Points, in no order, along strands that fork, close into loops and pass close to each other.
Two points are linked if the straight distance between their rows is under 40.4. Some points are linked to none.
temep: [-25,-14,-29,27,-3,-11,19,-22]
gud: [-50,-43,31,50,-31,32,36,-17]
Gov: [-36,-14,-8,-51,39,63,-12,14]
tevar: [-26,-2,2,-58,34,51,-15,36]
Roku: [16,40,53,-38,15,-1,30,52]
toti: [53,-12,-23,-36,10,-58,-16,12]
Paf: [66,0,-25,-41,26,-61,-12,3]
veb: [-32,-17,-16,40,-14,6,19,-32]
bozin: [-9,-34,-23,-7,17,-46,57,12]
nisi: [-5,-11,-37,9,4,-23,10,-13]
kefal: [-17,-52,-38,-9,-4,-32,23,5]
lelom: [-26,22,13,65,-24,42,-14,-53]
Kop: [26,-36,-31,-29,11,-54,13,15]
fuso: [4,2,4,-9,27,-42,74,11]
kenum: [-23,15,37,57,-29,52,-7,-33]
Dat: [-20,15,-2,-27,24,83,-56,-9]
luk: [-40,-13,43,37,-28,44,21,-2]
nefe: [54,15,15,19,-55,-45,-52,14]
zole: [30,-5,-25,-25,38,-58,42,-2]
tebu: [18,-25,-35,-12,-15,-33,-35,5]
Kem: [13,37,42,-48,20,20,4,54]
Kagik: [17,35,53,-24,19,-14,55,45]
duram: [-18,-48,-30,-7,2,-38,41,13]
Tof: [13,-22,-37,-14,16,-47,21,2]
Zilam: [-17,11,36,-13,-6,70,-39,16]
kipo: [13,-58,-23,-27,-18,-46,-6,31]
fom: [2,-25,-44,-2,-9,-26,-14,-5]
tib: [8,28,41,-12,13,-19,61,33]
Meb: [-39,-40,-10,58,-24,29,6,-49]
goseb: [69,10,16,1,-39,-55,-49,18]
noke: [-12,11,-5,18,10,-21,45,-10]
mukep: [11,-4,-28,-9,24,-46,37,-4]
bori: [-8,12,16,-64,26,36,-10,47]
Kenuk: [-4,71,34,45,-14,48,-31,-27]
senek: [-19,20,51,8,-22,59,-26,9]
pelu: [-32,-1,-10,-45,37,70,-28,4]
poni: [23,-43,-11,-20,-30,-44,-25,32]
gami: [59,29,-29,-25,48,-54,6,-19]
keger: [-27,8,16,33,-12,8,35,-12]
kemu: [-12,55,29,57,-20,47,-23,-36]
sel: [5,36,-19,28,11,-15,16,-25]
vome: [-21,13,2,27,0,-4,34,-14]
Duze: [44,-29,-20,-38,7,-62,-7,24]
toz: [-40,-26,-3,53,-18,23,21,-37]
fifu: [-2,47,29,-11,-1,76,-66,-3]
lef: [-16,41,13,62,-19,41,-17,-50]
tutar: [-18,15,48,33,-26,60,-15,-11]
Kava: [69,15,-29,-37,33,-57,-18,-10]
Mikek: [47,2,-28,-29,42,-59,24,-7]
Rekod: [-5,-61,-34,-20,-13,-43,7,24]
neli: [62,10,-5,-10,-25,-45,-51,14]
Fibu: [26,-3,-19,11,-43,-19,-72,-2]
Bel: [2,61,39,3,-9,62,-50,0]
Mim: [42,-10,-25,-16,-15,-41,-46,12]
zepo: [4,3,-18,3,19,-33,44,-6]
Zogu: [3,14,23,-6,22,-35,75,21]
kikol: [-27,-35,-41,33,-19,2,-11,-36]
lalu: [-34,2,31,35,-21,22,28,-4]
Losi: [-9,31,15,-15,9,84,-71,-5]
zok: [-28,1,-11,-35,37,81,-39,-10]
pim: [0,-21,-12,-11,29,-48,71,12]
Vezen: [5,27,33,-60,27,25,-3,57]
Sivo: [-49,-32,47,43,-35,42,28,-8]
difa: [-35,-44,-30,46,-21,16,-5,-47]
nasor: [-1,65,43,28,-19,57,-43,-14]
gan: [-16,-37,-44,11,-16,-14,-17,-16]

A piece is all that can be reached along the links. How many separate loops has the piece of each point below (a circle has one, a figure eight two, a Y none), and how many tips (points with one link)?
duram -> loops 0, tips 2
nisi -> loops 1, tips 1
zole -> loops 1, tips 1

A tip is a point with one link. Name the tips that can be reached along the links from each point below, in the order of the rows.
Duze -> gud
tevar -> Zilam, poni
neli -> nefe

Name the points in between on the shortest way along the links from the first point to the second, in order.
toz, tebu -> veb > temep > nisi > fom
kemu, Losi -> Kenuk > nasor > Bel > fifu
Losi, bori -> Dat > zok > pelu > Gov > tevar
senek, lef -> tutar > kenum > lelom
zole, noke -> mukep > zepo
